Each row is a point on a landscape with many valleys, with its height.
A ball rolls from a point to the lowest of its 2 nearest points, and stops where none of them is lower. Distance is the straight distance between rows; heights are no part of it.
kozoz: [ 24  26   8  -5 -15 -17  11  30 -39   3  -7 -18  -4  -6   7  -5   8  -9
   7   8  42  23  -7  38   1 -19  -2  -5 -12  47  -1  -9  35  21  31   3
  -5   0  23  12  14 -12   6   5   5 -13 -34  -1  -3   2  -9]  (h 54.7)
Koza: [ -8   0   2   6 -19 -34 -26   6  -6  10 -51   2  14 -26  15   4   8   3
   3  -5   2 -19  29  -7 -34  22 -10  21   4  15   2  -2  -9   4 -19  -6
 -18   6   3 -31  20 -27  21   1   4  17  -8  11 -25  -6 -11]  (h 49.0)
tisir: [-28 -38  -7  -2   4  -1 -19  -6  22   4  42 -27  12  13  -1 -21  -9   4
  -1   1  17  10   9   3   4   2   0  -2  -7 -18   4  -6 -21 -17   4  23
 -15 -18   2   7  -6  51 -45  29 -26  -4   0   9  19 -34 -14]  (h 79.5)
feb: [-14   6  -8   1  14  56  12 -26  17 -17  -2  14 -30   4 -22 -29 -19 -27
 -10 -27   2  -4   0   9   4 -16 -13  -5   3 -15  48   6  -5 -13  -7 -12
   0 -10  -4  31 -11   8 -27 -10 -28  21   5  26  34  13   2]  (h 26.2)
vasur: [ 16   6  -4  -2   3  10  31 -14 -24  -7   9   1  -8   6 -25 -20  -8 -19
   4   0  17   6  17   8   5   3 -25  -7   5  -1  29   4   2  -2  11  13
  -3   6   1  16  -3  22 -44   4 -23  17  -8   8  16 -24 -17]  (h 50.9)
kuga: [ 17  25  -6 -17  56 -20   9   3 -24   4   0 -24 -10   8  -2   8   3  13
   0  -7  10  -7  13   9  16   3 -15 -19  18   0 -10  -2   5   4 -11 -15
  17  26  16  18   9  -8  15 -30  -8 -13 -12 -25 -17  -1   6]  (h 55.2)
Veso: [ -9  14  16   1  -3  21 -22   6  17  18   5   5 -32   9  -3  -5  -6  12
 -33 -27   7  19 -18  23  13 -10  16   8  -1  -4   5   4  11  12  -8  15
   4 -20   0  18  12 -10  16  29   9 -25  17  25 -31  12   5]  (h 22.0)
Lebap: [-22  19  -5   3  40  27 -11 -22  10 -17  -4   9  -2   5  -3  11  -8  -4
   1 -19 -15 -11   7 -32  17  -7  12 -11  -4  -9  11  -8  28 -18 -34   3
 -10   2 -14  -7  -9 -11  38 -12  13  19  -1   3  -3  11  11]  (h 7.8)
bur: [ 24 -14  10  13   8   1  31  -2 -29  24 -27 -22 -17 -22 -11  -5 -21  -4
   3  30  10  26   2   6  -7  -3 -22   1  -6   0 -30  17   5  13  12  11
  17  -8  -2  19  15   8   5   7 -18   9 -28  10 -27  -9  -6]  (h 60.1)
rar: [-31  22  -8  -5 -17  37   9 -25  11 -24 -11  28  -4 -16  -1 -16 -22 -21
  -9 -30 -15  -9 -10   5  24 -19   0 -24  -7   2  40  -1 -13   2   2 -14
   1  -8  14  12  -9  -8  -7  -5 -15  12   7  15  13  29   1]  (h 12.4)
Nef: [  1 -25  -4  -6   8 -25  -5 -17  -7  13 -18 -35  27 -19   7  12  10  10
  11  -6   2 -24  -7   2  -5  33 -13  11   7   6   1   8 -20  -9  12 -11
  26   6  17 -14   9   5  13   4 -14   8 -15 -23  -1  23  18]  (h 12.5)
Radib: [ 21  11  17  -9 -11 -15  -5  -4 -12  46 -16 -11  -3  -9  -1  13   5   1
 -42 -17  -7 -11   5  20   8  37  25  27  17   6  -5   9  -5  14  15  -5
 -13   9   3   1   4   1  11 -12  19 -13  11 -10 -14 -14  30]  (h 46.2)
mef: [-17  -4  -2 -40   0  -6  -5  17  -5  18   4 -46  27  -5  15  -1  12 -29
   5 -14  26  -8  23   3   0  -1  21   9  22   5  12   0  -4  -7  18 -20
  -2  -8  12   4  -2  65 -13   7  -5  18 -13 -15  12   6  29]  (h 37.0)
zeku: [-10   5 -11 -25  -7 -11  -5   5  -3  -3  -6   0  26 -11  15  21  14  17
  18 -22  -9 -18  -7  -9  16 -15  10 -10  -4  11 -10  -3 -16  -3  -2  -7
  23   5  22 -13   9   4   0  -5   3  -9 -18 -14  13   2 -11]  (h 38.3)
banib: [-38 -23  -7   2  21  33 -26 -20  14 -24   3 -25  12   7   3  -4  -1   1
  -1 -20   2 -19  11 -16  11  -1  10   1  -8 -15  31  -3  -9 -18 -10  15
   1 -31   2   8  16  26  -9  23 -23  21   1  27  11  17   6]  (h 44.1)
rera: [ 25  16  -1   0   6  -8  19 -20 -19   0 -14   5   9  -7  -2   4 -17  16
   7  11 -32  -9 -17 -11  45  25  16  -6   7   3   6   5  16   7  21  16
  20  19  19  -6 -24 -29   7 -13   7 -33  -1 -26  13  15  -4]  (h 79.3)
sizal: [ 13  21   5   1   5  -6  16   8  -1   8  -9   8 -12  -3   8 -19 -14 -20
  13  11   5   2  -6   3   0  -8   4  -6   0  17   9 -18  10  -4  -4 -18
 -32  18  -9 -10 -46 -14   4 -40  12   0  -5 -27   3 -24   0]  (h 52.0)
siso: [ 33   2  -1 -16   1 -41  23  13  -1  10  28   9  -1   5 -10  -7  -2 -11
  -2  -2  24  18 -31  35 -13 -24  -9 -21  22  -7 -24  -6  -3  18   2 -11
   0  28  23   7  13  19 -26  -1  10 -13   0 -27   1 -21  -9]  (h 58.9)
Gebo: [ -4  -4   7  17  13  26 -18   5  28 -30 -20  10 -14   3   3   8   9   0
  32  21  -8  -7  31 -44 -25 -16 -13  23  -2 -10  -5   2  -8  -6 -17   0
  20 -13 -15   8 -19 -12  12  -9 -15  27   6  20   1  34  -6]  (h 33.6)
vudus: [  8  -4 -24  25 -23  -2 -13 -18  19 -12   4  14  10  19   1 -11 -19 -16
   6  15 -16   0  -5 -11  -7 -13  29  23 -19  23  10 -21   6   3   1   6
 -23 -21 -11 -14 -40 -16  15  17  23  32   8   1  -6  21  24]  (h 42.3)
Dol: [-13 -31   0  12   2  33 -13 -29  11 -16   1  -7  -5   5 -11 -13 -10 -14
   6  -9   7  -5   9  -9  -1 -27   4  -6 -31 -19   7   1  10 -15 -16  11
 -17 -19 -12  12  26  32 -27  32 -31  34  -6  41   3  -5   2]  (h 38.0)
rezil: [ -5  -6  -3  17  -6 -35   9   2 -43  -8 -13 -20  13 -19   0  -5   5  -7
  27  42  22   1  32   7 -28   3 -35  -6  -5  36 -10   2   0  11  19   5
   6   3  12   0  20   4  -5   3 -33  27 -28   8  -4 -19 -21]  (h 61.4)
liped: [ 28  -3   4   4   0  -8   5   2 -26  22  -4 -25 -16 -10   0  -6 -19   5
  13  20  33  37  -5  29   6 -35  -7  -5 -18  30 -27  -7  28  16  22   8
   7 -10  22  32  18   0   2  21 -10   6 -37  12 -23 -12  -4]  (h 57.3)
rin: [ 27  -8 -11  11 -21   1  11 -21  22 -16  15  21   4  -9  -7 -15  -2  -5
  20   8  -2  11 -45  27 -17 -37 -15 -14  -9   0 -14 -14 -14   4  -5 -18
   8  -3  11   0   2   0 -18  -1  -5   7   8  -4   4   5  -1]  (h 64.4)
zisa: [-34   9 -10  13  17   9 -17  26  12 -10  33  15 -27  29   0  10 -13  17
 -27  25 -12  36  14   6  -3   8  -8  11   3 -12 -12  15  -1  16  -1  17
   6 -20 -13  24 -23 -12  34   8   8 -10  25   9 -13  14  -1]  (h 22.3)
zuti: [ 32  -5  11   9  -6   9  22  16  10   0   4   1   3 -10  -5 -17   2  12
  19  19   3  19 -41  14  -7 -15 -11  -4  -2  -8 -31  -2  -7   5  11  -9
  25   3  12  -1   0   7 -15  -4  -8 -27   1 -11   6   6 -12]  (h 64.7)
dato: [  5   9   8   7   7  19  18  10 -10 -23  -7   4   8  -1   6   2 -17  22
  13  23 -17   5 -15 -32  30  -2   1 -22  -4  -7 -10   2  15   0   8  29
  26   0  10   2 -22 -21  14   0  -3 -38 -16  -6  17  14 -28]  (h 77.8)
Tove: [  1  27 -10  10  -2  14  16  -2  16  -6   0  26 -22   6 -24 -14  -1 -38
 -15 -15   2  -6 -10  14 -10  13 -13   4  28  -8  37   9   8 -11   5 -17
 -16  17 -14   3 -19  -8   0 -18  17  28  28 -21   8  25  17]  (h 41.1)
Lol: [  4   4  10  -1  15  32  -7   7  11 -14 -35  -3 -25 -10   9   7  21   4
  23  24 -16 -21  28 -26 -13  -3 -14  11   3   5  -7  13 -25  10  11 -21
  32   2   0  22 -15 -10   2 -38 -26   1  11  15  -3  39   5]  (h 33.5)
Zuno: [  3 -10  11   3  11 -17   6  -7 -14  11   6  19   2   4  -8  20  -2  36
  -6  -4 -27  -4  -2 -17   0  32 -13 -10 -11 -16   0   5   0 -17 -23  11
  -8  17 -20 -18   7 -33  12 -13  17 -15   3  -7   1 -27 -15]  (h 52.8)
suved: [  7 -24 -20  30 -13 -13   8 -42  12 -10  13   3  13  14 -16  -3  -9 -13
  -2  22 -11  -6  -6  -4  -5  14  -5  12 -19   4  11  -6 -16  -9   7  13
 -18  -5 -16 -21  -9   7 -15   4   8  19   3  -2  12 -23   6]  (h 9.1)
nifu: [  0 -16   0  -5 -23  -4  -1 -32  25  12  -5  18  10   0  -9   0 -24   1
  -8 -17 -33   1   8 -35   9  20  35  18  -7 -10  14  16 -17 -19 -12  24
   0 -16  -9  -6 -33  11  -4  35  28  31  12  -7  13  -4   7]  (h 31.8)
gosep: [-14  -1   9   1  11  16 -10  -2  17  -3 -22   8  -2  -3  10  11  -8   9
  19   9 -13  -6  11 -53   0  -4   4   4 -21 -13 -13   1   4 -23 -25   1
   5 -15 -14 -12 -20 -16  34  -3   7  19 -12   7  -8   8  -7]  (h 23.8)
roguf: [ 42  14  13 -13  -2   7   6 -32 -16  20 -11  -5  -2 -19  -6 -10   6   0
 -14 -36  -8 -14   5  11  22   9  38  12   5   6  21 -17   3   7 -14   0
  -8   5   7  -4   2   8 -37  -8   0 -11   2   1   5 -32   3]  (h 39.1)
kuv: [-34   0  20 -11 -23  19  -5 -19  15  28 -31  -5   1 -24  15   3 -37  -2
 -33 -15 -28  -9 -35 -14  39  -5  42 -14 -10   0 -22  -1  -2  10   3   5
   1 -26   8  -5 -12  14  36   5  16 -20   5  12 -11   4  23]  (h 30.5)
vafop: [-39  -1  -6 -35   5 -10 -10  16 -22 -18  -2 -37  37   7  15  11  12 -13
  -6   8  13 -35  27  -7  19  13   7 -12  16   9  20 -15 -24   4  25  -5
   3  12   9 -18   1  25 -12 -21 -13 -24 -23  -4  35  -6   5]  (h 48.8)
fofas: [-46  12 -18  11   2  -8 -10  36  -2 -25  49  19  -2  24  -3  18  18  15
 -31  20 -11  19  16  13 -10  18 -28  -7  18 -12  -1  22 -13  28   8  19
  -3   2 -16   7   8 -18  18   8   6 -24  25   8  -5   9 -12]  (h 32.0)
molop: [-15  -9   4  19  16  32   3  -2  -9  -3  26  14 -16  24 -28   7  11  19
   3 -12  10  14 -16 -12  17  -9 -41 -33 -33 -13  -6  23  25 -19   0  21
  18 -10 -13  13  43  -2 -15  15 -26 -13  -2  33   0   3 -16]  (h 71.1)
fite: [-21 -32   7  11  24  16  -2  -5   7  -8  19 -33  -9  11 -13 -14 -15   5
   4  14  16  18  11  -9  12  10 -17   0  -3 -26  12  10  -8 -12   7  36
   3 -20   2  24  18  33 -29  34 -38 -15  -7  20   6  -1 -15]  (h 77.7)
nunoz: [  8 -43  -9  17 -14   0  15 -33  10  21  10  -6  19  -7  -9 -10 -16   5
  12   1  -5  16 -15 -19   0   2  -3  -1 -43  16  -6   4 -28 -16   2   7
   6 -30 -11  -9 -15  23 -19  21 -13  26  -6   3  22 -22  12]  (h 21.9)
vevep: [  2   7  -1 -22   2 -21 -12  13   0  14 -18 -37  26  -3  18 -20 -14 -11
  10   6   9   0  17   4  19   3  30   8  19  23  24 -35 -28  -1  14   3
 -11  -8  16   3 -52  11 -11  -5  -4 -11 -25 -23  16 -11 -10]  (h 44.2)
Dev: [-13 -32 -12  -3 -11 -20 -18  17  21   6  39  -9   9  19  10  -8   0   3
  13   1  16  16  -2   3 -12  -4   4   1  -6 -11 -26   2  -2  -9   7   6
 -18  -1  -5   7  -3  37 -23  36   0  16   5  -3   7 -20  -7]  (h 80.9)
Laru: [ 15 -13  12 -23   3   0   1   9  -3   6 -25 -32  25 -21  16  -5  26 -11
  23  -4  23 -20  -3  -2  -3   3   2  18  15   4  -2  -1  -3 -13  10 -21
   8   8  12 -13   2  29 -10  -2 -12   0 -19 -22  12  16   9]  (h 27.6)
Sapu: [-25   2   0 -36  -4 -15  -6   4  -9   2 -23 -36  29  -9  17   2  12 -33
   0  -9  11 -33  42  -5   0  20  12  16  25   8  24  -1 -20   2  16  -9
 -11  11   4 -19 -19  36 -16 -21  -7  15  -7 -20   9  -6  31]  (h 42.9)
kon: [-41  29   5  -3   7  23  -1   1   2 -17   7  33 -15  -1   0   7  -4 -20
 -17 -17 -14   2   3 -19   3 -15  12 -10  17 -19  -2   0  33  -3 -25  -4
 -22   2 -17  -3  -6   3  40  -4  35   8  12  -3 -12   3   7]  (h 22.8)
Dige: [  2 -21   7  15  16  -6   4  10  -7  -6  14   0   7   7  -8  15  16  26
   8  -7  15   9 -32   8   2  -1 -29 -30 -21 -18 -20  12  21 -18 -14   6
  10   7   2  -4  58  -2   2  14   0 -18   0   8 -13  17 -11]  (h 68.2)
fuluf: [ -3 -32  14  25  23  12   7  -8  -7  -5  19 -19 -15  14 -14  -6 -20  14
   3  28  11  30  -9   2  27 -13 -15 -25 -13 -31 -27  12  24  -5  -2  43
   2  -6   3  19  42  20  -4  26 -26 -19 -17  32 -14 -15 -18]  (h 75.7)
Mibo: [ 27  -5   3  17 -10  15 -27  14   8  -5 -18   1 -19  10   0  13  35   1
  -6  19   3 -10  34  -3 -41  17  -1  60   5   2  -2  11  -4  27  -2   1
   1 -14 -22  -4   7 -14   0  10  -3  16  20  26 -18  16   9]  (h 16.3)
Kasoz: [-18  -1  -8  -3  17 -39   6  21  -3 -14  -8  -9  17   4  21  12 -19  -1
  21  18  -8  -5  14 -15 -18  10  -1   2  27 -26 -21   6   0   0  12 -10
  10  16  20   6 -13   0  42   1  16   4 -17 -42  -8  22   5]  (h 37.6)
Fudev: [ 39  -2  -1   1  -8   9 -12 -37  -9  18  -1   2  -3  -9  -3  -6  10  15
  -5 -43   0  -9  -4   9  12 -13  19   8 -36  36  23 -16  -7   3  -9   4
   8 -13   6  -4  -1 -16 -32   2  -9   7  -2  20   2 -16   7]  (h 35.0)
dez: [-23  11  -2   5   1  -1 -27  21  18   2  22  16 -16  17   3   0   4   1
 -22  -3   6  26   8  20 -16  -6   7  13  11  -8  -9  -3  11   4 -17   8
 -21  -9 -15   8   3 -13  26  20  19   1  14   5 -28   8  -3]  (h 8.7)
gepiz: [-29  11   9 -16 -32  24  -7 -32  15  10 -17  19   2 -23   1   1 -27 -13
 -23 -32 -22 -12 -24   7  23 -22  28 -21 -13  13  15 -10 -18  16   2  -7
   2 -18  17   2 -14  -8  13  -1   7   0   7  15  -2   9  12]  (h 23.6)
keba: [ -5  23  -5 -15 -10 -19   9  10  11   3  -2   7  13  -7   9 -23 -22 -12
  21  -4  15  14  -5  14  16 -15   1 -14   8  27  11 -27 -20 -11   5  -9
 -12   5  17  -5 -57  -2  -2 -25   9   7 -15 -31  15 -11 -18]  (h 48.6)
Foz: [-42  -8  -4 -12 -26   6 -19  -4  20   4 -10  -8  14  -6  21  13  -7   1
 -29  11 -39 -16 -24 -18  27  11  37   4  20 -14 -18  11 -14  11  24 -11
  13 -13   5  -3 -24  29  19  10  19 -24  27  -5  15  33  30]  (h 12.9)
rokad: [ -6  -9 -15   4  -7  -1 -26 -39  30  12  -6   7  15   9   8   3 -11  -9
  -4 -27 -14 -16   8 -26  -3  -5  28  13 -13   1  12 -19  -8 -23 -23  -3
 -14 -15 -18 -19 -26   4  13   8  21  37   1  -5   4   8  27]  (h 37.9)
nuras: [ 10  -4  -1  19  20  25   1 -37   9 -16  14   4  -9   6 -11 -14   2 -15
   7 -14   4 -10  -8  -3   5 -24   8 -12 -26  -4  13 -16  28 -15 -23   2
 -21   1 -17  -4  25  14 -16  -1  -9  19  -2  22   1 -19  13]  (h 31.3)
Boso: [ 11   1   1  14 -19  16  -7   0  13  12 -18  10 -17   9 -16  -6  14  -4
 -31   4  -1  -4  18   6 -19  37   5  40   6   4  33  18 -18  21   4   4
  -7 -17 -16  -4  -2 -18 -11  11   1  -1  22  29   0   5  -6]  (h 24.7)
zipe: [ 27   4   1  -1   2 -21  28 -13 -20  11  28   3   0   3 -19 -27  -5 -25
   8   1  35  19 -16  29  -7 -12 -31 -29   4   4   0  -6  16  -4  -4  -8
 -13  28   6   3  11  24 -42  -5 -14  13 -12 -15  10 -30 -12]  (h 55.1)
ras: [ 21  -9  22  -7 -14  -2  12  42   6   7  -3  19  -1  -3   0  -6  23   7
  18  -3  10  10 -11 -12 -24  13   5  11  18 -22 -10  24  21 -20 -17  -3
  -3   9 -11  -9  12   8 -14  20  20   0   8  -6  11  -5 -24]  (h 52.7)
sim: [  3  14  -5   1  -4   9   6  24   1 -41  12  32  -2   6   3 -11  32  -7
  18 -12   4 -12  14  -5 -20   9 -10  -1  25  -1  29   8  11  -7 -12  -7
  -4  19  -2 -16   3 -11 -19  -9   1   2  22  -3  19   9 -24]  (h 60.0)
biri: [  8  12   1   7  -6 -28   1  33  -4 -20  11   3   8   4  16  -6  20  -8
   4  13  22   0 -16  24 -22  -9   3   5  17   4 -15 -35  20   3  -9 -16
 -24  22  -3 -26  11 -29  12 -30   3 -24   2 -21 -13 -12  -2]  (h 58.6)
Nofi: [ 26  -4  10  -2 -10  14   6  23  12 -13  14  34 -18   6 -10 -14  27  11
  23 -13  10  15 -21   4 -20   4 -18  -6   3  -8  16   5  18 -22 -24   3
   4   6  -4  -8  15 -20 -30   4   5  -7  14  -6  24  -3 -37]  (h 56.5)
moval: [-19  12  20   3  18  22  17  36  -6 -24  -5  -7  -5  -4   5  -3 -10   7
  26  27   4  16 -10 -19   9 -16 -23 -19  11 -18 -16   0  15 -14   4  11
  15  -5   4   8   5 -10  19 -12 -11 -28 -14   2   6  18 -31]  (h 76.0)
Leta: [ 12   7   0  11  13  -4   8  25 -21   4  13 -14 -19   6  -7  14  15  11
 -15  20  16  12  16  29 -17 -10 -21 -15  -8  -6 -34   4   5  24   3  -4
   1  14   0  13  41 -10  14 -11 -13 -15   3  13 -33  -6   0]  (h 62.5)
puvo: [ 31 -10  -9  21 -20 -15 -10   3   6  11  20  10   2  21   4   0  -8   4
   5  25  -6  20   4  -7  -9  -6  20  32 -19   8 -25  -2  23   3  12  20
 -15 -19 -18   2 -25  -4  15  29  22  19   2   6 -11  -1  13]  (h 45.6)
kage: [ -1   7  -7  -7  10 -26 -38  -4   8   5 -19   4  11   7  14  21  22  28
  -9   4 -21 -19   0  -3 -14  13   9  30  14  -9 -16 -10 -17  14  -3  -8
  12  14  -1  -4  -8 -47  31 -21   2  -6  13 -11 -29  38  24]  (h 53.2)
dud: [ 23  -2   6  -5   6 -20 -18  11  -8  24 -12  -7  -4   4   8  26  19  31
 -23  -3 -17 -11  -7  19  -6  37  11  26  14 -11 -29  12  -9  19   9 -13
  14   8   5  -2  12 -21  26 -12  14 -26  16 -16 -18  20  22]  (h 49.5)
lege: [-10  -6   0 -16 -13   4   5  -3  13  11  -1   7  12  -6   2  15 -11   9
 -13 -10 -31  -3 -10 -20  20   8  25   9   9  -8 -10  17 -11 -10   8   6
  17  -9   4   5 -22  24   3  15  23  -4  11  -7  23   3  12]  (h 24.3)
gom: [ 13  34  -2  -5  -3   8  33  10 -17   5  -3  20 -29   0 -19 -21 -11 -31
  -3  -2   8   9  14  11   0  -3 -12  -3  31  -1  17  17  13   5  11 -10
  -2  16   4  18 -22   9 -13  -6   4  21  -3  -9   0  -4  -2]  (h 46.5)
gifo: [ 13  -4   1  -2  12  31 -11  19  16   7 -10  -5 -31   6 -11  15  34  15
   1   9   0 -12  27 -11 -26  12 -19  32   2  -5  -2  29 -20  15   5 -17
  20 -12 -16  16  14  -4 -14  -8 -18   8  20  24  -4  19   7]  (h 25.4)
Lut: [-14   3   3  20   0 -14  12  -7 -27  -1 -21  -8  -4 -27  -6 -13   1  -3
  14   9  24   3  10   4 -32   0 -66 -23  -2  21  11  10 -13  -6  -2  -5
  -2   0   4  -4  27 -10  -6 -10 -32  20 -26   8  -1  -4 -25]  (h 57.9)
Nodo: [-18 -17  18  -8 -20   6  -5 -12   0  28 -27 -22  10 -18  16  25 -28  -1
 -33  21 -36 -13 -20 -12  27  13  48  11  -1 -11 -47  14  -3   9  25  -6
   8 -11   0   8   5  29  34  10  13 -19  12   1  -7  12  45]  (h 23.7)
marep: [-36  16  -9 -13 -27  14   6  33   9 -28  10  40  26   0   5   5  39 -24
   0 -31   9  -9   4  -5  -5  -5  -7 -13   4  13  24  10  25 -16  -6 -15
  -7   8 -17 -30  12  -4   2   1  18  13  17 -12  24  16 -13]  (h 63.2)
Musa: [ 13  -2   2  18   2 -11  12   4 -19   3  15  17  -4  13 -17  31   5  15
 -16   6  -3  16 -20  14  -5   4 -23 -21 -13 -15 -27  12  20  11  -3  -5
   7   4  -3  -4  50 -27  26  -9  16 -18  11   9 -31  14  11]  (h 65.2)
Nifel: [ 19 -22  12  15  -2 -21  21  -1 -25   9 -29 -23 -15 -28   5 -10 -16  -4
  13  43   5   8  20  16 -28   7 -17  14   7   7 -22  -8 -14  15   9  -5
  -6   3  14   5   0   1  -4  -8 -21   4 -25  12 -18 -33 -16]  (h 62.6)
Novet: [-47  -8  -8  -3  33  27 -12 -11   6 -30  30 -25  10  21  -5  -6   1 -13
   3  -9  23 -20  12 -16  19  -3 -14 -21  10 -21  38   3   1 -18  -3  12
  -5   2  -3  10  12  31 -19   9 -23  -3   2   6  30   3   0]  (h 50.2)
laba: [ 21  22  -7  -5 -11 -21   6   6 -14   6  14  -7  10   7   2  -2  -9  -5
  12  -8  25  22 -22  16  14 -27  14 -22 -19  33 -11 -13  45  -7  15  -3
  -8   0  14   6   1  -8  21  17  31   9 -25 -18 -13   2   8]  (h 51.5)
fenik: [-13  -5  -4  13 -16  33  -5 -26  16   0   8   9 -15   4 -15 -12  -1 -15
 -38 -12  -5  -1   3  22  -3   2   9   8  -7   0  29  -3 -18  16   7   1
 -14 -18 -17   7  10   6 -18   3 -11   2  23  35   7  -7  12]  (h 31.2)
kesok: [  2  13 -12  -9  41 -18  -9  -1   9  12  23 -11  -5  11  -3   2  -1  -1
   5 -15   6  -1  14   8  10  -7   1  -1   9 -12   0  -4   7   2  -9  -8
   9  13  12  20  -4  22   5  -1  10  10   0 -25 -14  -1  20]  (h 50.6)
ketu: [ -1  18  12 -18 -20  17 -19  15  25   7  -7  25 -20 -17  12   3   4   8
 -15 -29  -8  -9  -5  15  -8 -16  17  14  11   5  -1  -8 -15  24 -16 -10
   5 -11   7  -1   1 -16   2   1   9 -14  15  21 -19   4  -8]  (h 30.0)
Varu: [-18  -4  -1 -19  17 -22  -2  10 -16  21 -17 -30  15  -4  17  17  -8   6
   3   9  -2  -7   9  -7   9  24  -2   7  10   2 -11   8 -17  -5  22 -12
   9   9   5   5 -14  11  26 -16   4  -8 -18 -32  -4  12  16]  (h 27.0)
desuk: [ 13 -29   3  -2  -5   3 -14 -24   6  22  -4  -5   7  -1   3   5   0  32
   5 -10  -5   6 -16 -12  11  -2   9   7 -36  17   0  -8 -25  -1  -4  14
  14 -28  -5  -5   2   2 -18  19 -12  -4  -5  22   6 -16   3]  (h 29.5)
Lidi: [ 15  11 -11  11  24 -21   7  13  -6 -12  15  -1   1  13  -2  -4  -2  -3
  23  18   1   7  12  -5 -19  -6  -8   2  14 -14 -14   0  13  -3  -4  -2
   4  22   1  11 -14  -6  16  -5  10  17  -8 -25  -6   8   2]  (h 45.5)
dagul: [  3  17  -1 -18 -11   2 -18   9  12   5 -26  -1  -4 -19  19 -11  -9  -7
   4   0  -6  -8  28   2  13   5  28  15  22   8  26 -20 -30   5  -1   0
  -6  -1  10   4 -46 -13 -14 -11  -5  -9   1  -4   3   0 -12]  (h 40.0)
nuz: [  1 -11  -9 -17  -5 -12  -1  11 -22   8  19  -5  19  -7  16  22  17  38
  15  -8   1   6   1   0  25 -14  -7 -24 -31  35 -22  -2 -22  13  21   0
  22  -7  16   7  21   0 -12   1 -13 -21 -21  10  21 -20 -17]  (h 44.5)
Dete: [  7 -16  21   2   1   1   3  22  15  19   1  20  -8   2  -5   9   2  21
  -6 -12  -6  13 -28 -18   0  28   5   5  -6 -24   0  14  16 -29 -24  13
  -1   2 -24 -19  -1 -15   2  11  31 -18  15  -8  13 -10 -20]  (h 48.4)
fuzu: [ 15  13   3   2 -13 -19  12  14  12  -9  -1  10   9   3   9  -7   2  -3
  10   8   9  -2 -37  25  -3  -2   6  -1  18  13   4 -29   6  -9  -3 -24
 -22  28   7 -29 -29 -34   4 -43  18 -32  15 -41  -3  10   4]  (h 55.4)
suv: [ 20   3  -7 -25 -10 -23  20  26   9   2  16   5  11   4   7   9   4   8
  11  -1   2  16 -34  24   2 -26  10 -12  18  -3 -32   2 -10   5  12 -21
  25  12  22   4  -4  15   0  -4  11 -20  -5 -40   7   2   4]  (h 62.0)
govif: [ 12  -5   4  18   4 -13  19 -23 -29  17  -5  19 -21   4 -14  16 -10  30
 -19   9 -26  -3  10 -16  -6  32 -27 -21 -35   2   0   3 -17   9 -18  23
 -10   8 -18 -13   4 -57  -2 -18   0  -2   9  15 -14 -40 -19]  (h 56.0)
Peb: [ 10  10  -6 -14 -17 -19  -5  -1 -11   5 -28   8  28 -21  18  17  13  -1
  15  -5 -15 -28  13  -7  -9  13  12  11   5  17   2  -4   0   4  -8 -19
   3  17   6 -23   3 -18  10 -12  13  12  -2 -15  -5  -2  -2]  (h 44.4)
Luf: [-19  -7  -8  26 -11 -20   3 -12 -11 -16 -19   1   8  -7 -10   5   0  -4
   2  14   1  -9  23 -14 -33  19 -36   3 -17  21   8  10 -14   0  -4   0
  -9  -2 -14 -21  24 -25  11  -5  -8  22  -5  19  -8  -9 -13]  (h 53.6)
pulus: [  5 -13  -7  27   2  -5  21 -64  -2 -16   0   3  12   4 -11 -11 -22 -17
  -1   4 -11 -14 -25   2   5  -7   1 -17 -16  -6  15 -25  10  -8 -10   6
 -13   8 -12 -24  10  -2  -7  -9   4   8  -2   5   2 -19  20]  (h 22.2)
Nimo: [-29  -7  16   3  16  28  12  27  -8  -9  13  -3 -17   7 -13   4 -14  14
   4  19   5  27 -12 -15  18 -15 -31 -31  -4 -29 -28  21  23  -7   2  21
  17  -5  -6  20  29  13  10  23 -21 -34 -15  23  -4   9 -24]  (h 73.5)
Fipu: [ 16   2 -12   6 -22 -22   1  -7   4 -35  15  10  19  -9  13   3  19  -3
   7  10  -7  -9 -22  28 -19 -27   1  -8   7   9 -18 -25  -9  17  -2 -14
   1  19  16 -21  13  -8  -2 -10   3  -3  14  -7 -17  -3   1]  (h 61.8)
lam: [ -8  16  -5 -26 -21  22 -32  28  22 -10 -16  31 -18 -17  18  -1  15   4
   5 -18 -13  -9  24   0   3  -9  23  21  10  17  21  -4 -27  15  -5  -7
   5 -13   9  -2 -26 -31 -16  -4  -9  -4  17  16   8  14 -26]  (h 35.5)
samu: [ 26  11  -9   8  -5 -12   3  17 -15  -1  33  13  -7  22   2   5   1   5
   4  21  -5  24   0   7  -3 -32  18  -3 -22  12 -31   1  41  14  12  10
  -5  -2  -1  13  -5  -1   6  16  24   6  -2  -1 -14 -16   6]  (h 48.3)
Mave: [ 29  26  12   1  31 -18  18   7 -27  19 -21  -4 -29  -5  -6  22   6  14
  -6   0   4   1  14   2 -14   8 -22  -8   0  -9 -32  13  13   8 -14 -18
   9  21   6  14  26 -18  20 -34   7   6  -3 -10 -34  -2   7]  (h 59.2)
tuvaf: [-35   6 -14 -18  20  14 -10  -8 -19 -27  17 -16  24  22   3  -2  15 -12
 -20  -7  -1 -30  12 -11  26   6   9 -14  12   4  46 -19   5  -5  14   8
 -13  10 -11 -12   5  24 -15 -15  -8 -24  -5  -4  30  -8   1]  (h 53.4)
lagi: [-19   5  -8   6   1  22   3 -19  16   0  19  10 -12  10 -20 -12  -3 -32
 -17 -22   0   0  13   8 -14  11 -15   5   2 -11  49  10  -3 -12  -8 -20
 -13   3 -19  11  -7   7 -12 -14  -7  32  18   7  19  -3  14]  (h 34.9)
pek: [ 44  -2  10   2 -14 -15   0  -3   0  21   2  -7   0  -4  -4  -9   9  -5
 -16 -16  -6  -7  -6  10   1  26  38  29  10 -10  -2  -6  12  -4  -9   4
 -22   6 -14 -12   1   7 -16  13  20 -16  14 -14  -6 -28   6]  (h 43.0)

For each start below, name the point where the ball stops.
zuti => rar
Musa => Nef
Nifel => Foz
rin => dez
Dev => Foz
dud => suved

Call two points neighbours if one is among the 2 nearest of the other. Go from one point of each pair to the other, from neighbour to neighbour, staying as low as possible. Name the highest point that can't be avoided.
zeku, Mibo => Nifel
dez, Lebap => kon
rar, dez => lagi
suved, zeku => nuz
dez, Mibo => Gebo
Nef, suved => tuvaf
Dete, zeku => govif
Foz, rar => kuv
